Each row is a point on a tangle of strands that fork, close into loops and nearly touch. The rows are in no order.
In the rows, 100 means zero.
Two points are linked if the straight distance between their rows is under 94.1. Some points are linked to none.
j_119: [ 74  66  46 136  70  69  84  49  99 101  55 126  81  58 133  76  96  67
  83  79 108 155  59]
j_392: [105 104 103  95  95 118 106 111 121  83  95  96 122 132  76 108 106 148
 147 164  69  78 103]
j_999: [114 141 110 109  86 148  98 124 100 104 109  85  93  71  85  88 112 111
 109 137  95  59 148]
j_840: [ 76  63  70 103 120  62  72  66  98 107  64 122  88  85 107 105  74 107
  78  69 106 148  96]
j_153: [117  87 116 103  92 105  57  75 113  88 110  99  75 123  78 110  71 106
 101  78  83 110  96]
j_496: [ 94  79 112 102  79 140  98 133 148 107 127  84 141  90  96  94  91 120
 100 138 101  83 100]
j_379: [124  83 131  55  71 106  66 103  99 115 118  78 123  61  84 109  72 105
 135  99  93  75 102]
j_791: [105 161 102  76  83 117  74 134  66 130 133 117 138 119  75  96  82  84
 125  89  96 125  94]
j_929: [ 89 119 110  85 100  65 113 121 112  93  84  88  92  75 113 101  87  79
 130 123 110  88  81]
j_61: [146 101  75 100  97  97 115 119 115  69 126  91 129  95 108 131  88 100
 105 113  82  89  91]
j_437: [136 112  83  83 121 121 131 146  72  82 141  88  85 142  91 113 139 127
  93 121  81  98 119]
j_199: [ 63  83  79  95 105  78  90 133 129  80 111 110  86 103  93 123  90 127
  85  82 119 104  97]
j_769: [ 87 107  72 116 133  91 105 103 125  74 128 110  80 102 132  90 164  95
  70 100 124  81  76]
j_222: [114 123 107  99 101  71  77 101  74 144  68 132 154 115 110  96  78  93
 100  45 114 118 114]
j_454: [ 94  46  95 124  65  93  74  17  60 132  67 141 119  96 106  89  43  42
  80  36  98 134  56]
j_399: [103  83 133  85 115 108  94 113  94 113 109 112 102 124 114 100 118 131
 112 122  98 120 113]
j_878: [ 92 122 105 125 104 110  62  68 129  79  74  82  87  98  82 115  61 113
  89  73  88  86 111]
j_902: [105 130  62 117 133  90 117  79 134  80  75  67  59  89  97  99 101 100
  66  95  94  69 105]
j_810: [103 146 132  89 112 145 155 113  97 102  99  74 122  84 102  77 120 116
 115 142 103  74 141]
j_768: [122  99 127  42  72  78  79 119 110 103 118 103 139 100 108  88  81  71
  96  53 123 106  84]
j_502: [100 112  92  73  33  96  52  90  98 146 113 110 118 133  92  97 113 106
  99  93  95 102  83]
j_534: [111 117 113  95 126 152 127 182 104  86 114  71 128 124  40  75 132 146
 121 123  94  95 130]
j_894: [115 105 106 113 134 122 117 132  65  96 131  79  69 147 115 106 132  96
 103 125 103  77 126]
j_646: [ 82  82 106  88 121 103 116  89 154  78  93 102 116 131 103 106 121 149
  83 103 100  77 107]
j_648: [137 124 113  59  52 113  81 165  68 118 126 106 138 136  61  82  96  76
 124  97 104 138  95]
j_715: [143  94 109  85  70  92  91 122  96 140 125  78 163  90  72  95  82  77
  98 105  79 108  81]
j_987: [ 96 153 137  82  92 101 139 125  93 107  87  53 125  93  81  96 102 103
 103 136  88  94 137]
j_322: [118  99  77 106  33  73 115  68  96 133  85 131  85  95 112 100  56  59
  79  82 100 137  82]
j_539: [101  88 144  66 120  93  78 106  93 115  89 125  91  99 114  87  88 105
 122  91 113 139 120]
j_831: [ 91 133  98  88 135 108 118  87 124  66 113  75  52  71  89  96 118  97
  72 119 104  70 113]
j_733: [ 91 113 139  65 124 103 117 122  89  96 109 112 130 102 113  96 144 125
 131 136 105 101 105]
j_659: [ 67  89 130  64 139  84 135 119 102  86 114  92  97 103 101 101 147 134
 127 122 112  73  91]
j_287: [ 55  60  51 139 111  85 107  34  91  75  59  93  70  47 127  87 109  91
  77  74  96 148  82]
j_573: [136 144 108  71  81 126  75 122  88 120 103  75 113 120  86  96  70  59
  87 124  97  94 120]
j_656: [ 94 128 102 110  95 103  91 131  85 115 125  99 114 114 100 106 108 105
 102  99 102 107 104]
j_562: [140  93 106  74  80  72  63 128  55 148 123 101 162  98  58 111  78  62
  90  71  86  98  83]
j_258: [104  88 116 100 126  74  89 105  84 104  69 107 122 109 131 107  89 100
 103  58 120 115 116]
j_255: [117  90  85 122  77  94  88 102  95  80 123 100  50 144 104 125 103 112
  97  84  82  99 104]
j_461: [110 118  84 115  86  77  67  64  58 156  63 140 153  91 101  88  74  64
  77  32 108 104  99]
j_406: [ 57  58  56 124 123  88  76  30  79  85  32 109  82  68 120  93  85 113
  82  44  94 162  98]
j_134: [104 128  82 151  66  72  64  75  80 136  75 117 112  73  93  92  83  57
  77  70  98 107  97]
j_174: [127  89  57 107  64  85  89  72 113 136 121 135 110  85 113 102  73  80
  76  82  94 131  66]
j_888: [ 89  82 115 101 149  98 174 120  85  65 123 110  53 149  83 108 161 120
  85 111 104  79 128]
j_470: [ 64  82 105 111 125 100  89 119 113  68 102  97 109  94  99 146  61 106
 104 103 108  81  96]
j_969: [ 51  74  90 120 124 101  92  51 125 111  57  93  50  47 119  70 127 103
  92 117 112  94  98]
j_465: [115  78 109  91 135 159 128 148 120  79 135  59 112 114  82  99  99 120
 111 134  99  51 119]
j_294: [ 73  94 143  72 140 127 134 140 100  68 115  66 116 114  65  87 155 137
 139 123 105  51 104]
j_301: [121 145 103  51  84 117 104 165  97  81 132  71 126 156  68  94 107  84
 114 104 101 132  73]
j_250: [108  63 129 123 145 118 123 100  96 102 113  69  81 141 132  94 137 106
  94 110 111  65 122]
j_104: [116 137 105  75 116 130 111 162 102  73 125  53 117 105  34  70 135 135
 141 111  83  95  88]
j_74: [ 75 106  84 131 118 108 121 105 118  63 115 113  73 144 125 113 124  94
  82 106 119  90  80]
j_238: [ 80  79 132 113 142 123 163  79  94  81 125  86  67 135 102 103 158 115
  76 110  99  53 123]
j_549: [122 112 107  60  93 100 120 138  97  83 133  77 114 165  95 109 133 120
 117 111  89 118  84]
j_270: [100 115  98 103 108  81  97  89 110  84 120  87  57  75 114  90 143  81
  84  98 112  94  80]
j_923: [103 138 137  63  75 117  93 119  90 129  83  80 125  92  93  93  84  79
 109 147 108  99 137]
j_92: [141 121  95  83  88 142  88 118 109  64 139 103 103  93 102 115  65  79
 108  97  92  91  98]
j_32: [154 100 115  97  62  78 104 118 100  88 122  92 153 106 104 118 114  92
 111 123  74 109  83]
j_185: [130  99 124  40  59  75  71 116  69 131 119 136 150  84  62  96  75  65
 105  55 105 109  70]
j_890: [ 78  60  72 128  53  83  88  25  38 134  57 140 112  38 105  84  65  37
  58  42 102 136  74]
j_763: [123  84  96 139 115  59  77  79  67 112  61 107 130  99 139 113  85  62
  98  86 101 112 112]
j_912: [ 90 133 116 119 114 141 164 130  82  64 133 130  90 108  95  97 161 110
  95 135 109  84 140]
j_286: [ 64  78 107  97 149 106 127 125 119  44 109 120 107  95  92 146  86 105
  90 148 108  90 105]
j_31: [102 102  96 106  76  86 120  71  98 108  72 120  71  96 134  98  70  79
  81  86 110 136 124]
j_177: [ 91  65 105 109  74  71  67  42  79 104  52 112  95 102 109  88  53  43
  75  31 114 132  74]
j_687: [ 87 150  65 136 125  97 116  91 113  94  85  90  77  75 114  97  92 101
 104  86 105  84 104]
j_468: [111 127 104  94  77 127  94 124 119  89 101  71 146 145  92 101 127 132
 119 134  90  62  98]
j_934: [112  77 104  90 118 152 120 128 132  38 140 103  89 116  97 113 112 103
  97 136  97  59 110]
j_598: [105 122 122  52  93 101  78 109  90  86 123  60 122  85  78 116  84 122
 152  96  87  64  91]
j_196: [156  75 100  82  62 102  93 100 122 139 140 111 133  84 101  83  81  78
  82 103  88 125  80]
j_466: [ 95  69 101 105  68  83  98  56 105  84  47 105  62 120 134  95  56  59
  81  58 110 142  96]
j_62: [ 92  77 114  86  96 125 116  97 137  86 114  90 117  81 121 117 101 125
  70 124  99  82 117]
j_572: [ 84  89  84  71 120  58 114  90 138  66  94 108  92 110 113 124 102 132
  89  85 103 102  85]
j_315: [ 99  81 119 132  77 104  94  82  91 104  74 112  92  79 128 111 106 120
  98 114 106  87 146]
j_609: [ 65  82  74 143  76  94  97  95 114  77 103 105  47 135 121 106 107  95
  94  86 109 106  79]
j_591: [111  80  96 103  77  70  65 103 115 105 103 105 113  46  86 118  75 102
 122  97  90  83  86]
j_433: [ 97 116  72  99  97  91  79  81 126 116  92  97  71  79 121  78 117  78
  57  64 121 111  89]
j_84: [ 62  38 109 128 134  76  98  88 114  80 101 104  70  98 104 115 140 110
  79 135 106 103  82]
j_802: [ 99 105 111 122  60 117  89 113  87 121 114  97  86  46 100 106  92 102
 100 109 106  78 141]
j_796: [129  89  60 108  48  80  66  83 113 143 109 119 101 128 109  97 101  94
  92  95  89  99  73]
j_839: [104  84  73 142  83 101  84  28  78 126  53 129  67  98 133  82  97 113
 109  71  85 134 103]
j_916: [ 83 128  77  88 104  96  81  76 113 128 109 106  66  85  98  83  68  86
  97  90 111 125  70]
j_343: [ 88  74  84 158 131 103  90  29  87 111  43  93  72  99 128  87  89 100
 107  98  86 121  96]
j_734: [108 129  98  88  90  59  78 129  98  91  84 104 116  52  78 112  82  94
 122 102 100  81 105]
j_940: [128 116  75  86  75  76 121  69  93 114  86  90  63  92 134 112  90 104
 108  86  96  95 114]
j_126: [ 87  96 114 122 125 116 137 114 121  88  94 104  96 116  72  94 119 150
 136 150  79  61 114]
j_510: [ 95 118  91  65 101  69  96  76  80 144  96 102  80  90  84  98  47  77
 106  63  95 131  79]
j_267: [100 113  99  91 100 162  92 108 116  61 152 109  80  95  96 110  93 105
 104 113 104  72  98]
j_713: [ 63  68 103 136 155 101 133  71 137  96  54 121  73  53 116  76 117 134
 102 113 117  95 107]
j_709: [ 91  69  84 127 113  90  76  39 111  82  33  91  60  82 138  82 112  73
  93 108 105  98  85]
j_445: [ 89 102 128 102 143 138 171 139  95  56 141 119  93 139  66  94 150 132
 103 127  96  89 127]
j_99: [ 77 135  81 134  76  84  87 106  88 127 106 119 121  89 110 111 101  80
  90 107 111 113  92]
j_225: [118  76 110  86 118 147  97 140 113 127 130  49 141 108  84  91  94 129
 112 122  89  84 107]
j_630: [ 77  72 106 145 148 109 148  89 121  92  81 128  67  94 102  87 125 141
 108 128  96  71 119]
j_953: [ 90 142 111  81  99 108 104 140  87  98 110  59 111 109  58  98  98 125
 156 114  83  83  84]
j_136: [ 84  80  80 132  78  91  92  57  96 110  48 133  67  76 134  97 120 142
 102  96  95 102 132]
j_792: [ 94  87  65 118 116  67  64  72  66 114  55 140 102  91 124 109  71  56
  87  80 112 152  91]
j_673: [102 143  86  82  68  87  85  92  62 146 124 122 111  93  68 107  52  78
 110  78  87 121  76]
j_751: [ 72  90 118  91 115  65 140 120 103 112 113  71  81  98 119 105 124 112
 130 124 110  94  76]
j_183: [ 56 103  88  95 167 101 140 134 115 100 102  99  77 118  92 103 108 117
  66 122 121 111 117]
j_927: [140  94 127 115  81  99  53  78  89 109 103 102 114 105  80 103  72  68
  96  70  87 104  97]

A fork is a point with three links, a tip a point with one. Leave the first point through the second and follow the links. Name the first fork or tip that comes.
j_802; j_315 | j_468
j_969; j_709 | j_573
j_659; j_751 | j_534
j_715; j_32 | j_286
j_286; j_470 | j_715
j_534; j_104 | j_659
j_912; j_445 | j_791
j_648; j_301 | j_912

A piece is two or more points that can be reached from each other along the links. Count, over all rows, the pieces, the separate loops (a circle has one, a figure eight two, a Y none), the forks (points with three links) and the tips (points with one).
pieces | 3
loops | 1
forks | 10
tips | 14

Name the points in between on the shortest way along the links from the first point to the second, in order.
j_445; j_433 | j_888, j_238, j_250, j_894, j_437, j_549, j_301, j_648, j_791, j_673, j_510, j_916
j_392; j_136 | j_126, j_630, j_713, j_969, j_709, j_343, j_839
j_646; j_715 | j_62, j_496, j_225, j_465, j_934, j_267, j_92, j_61, j_32
j_598; j_888 | j_379, j_591, j_734, j_929, j_751, j_659, j_733, j_399, j_656, j_791, j_648, j_301, j_549, j_437, j_894, j_250, j_238
j_791; j_927 | j_673, j_510, j_916, j_433, j_270, j_769, j_74, j_609, j_255, j_153
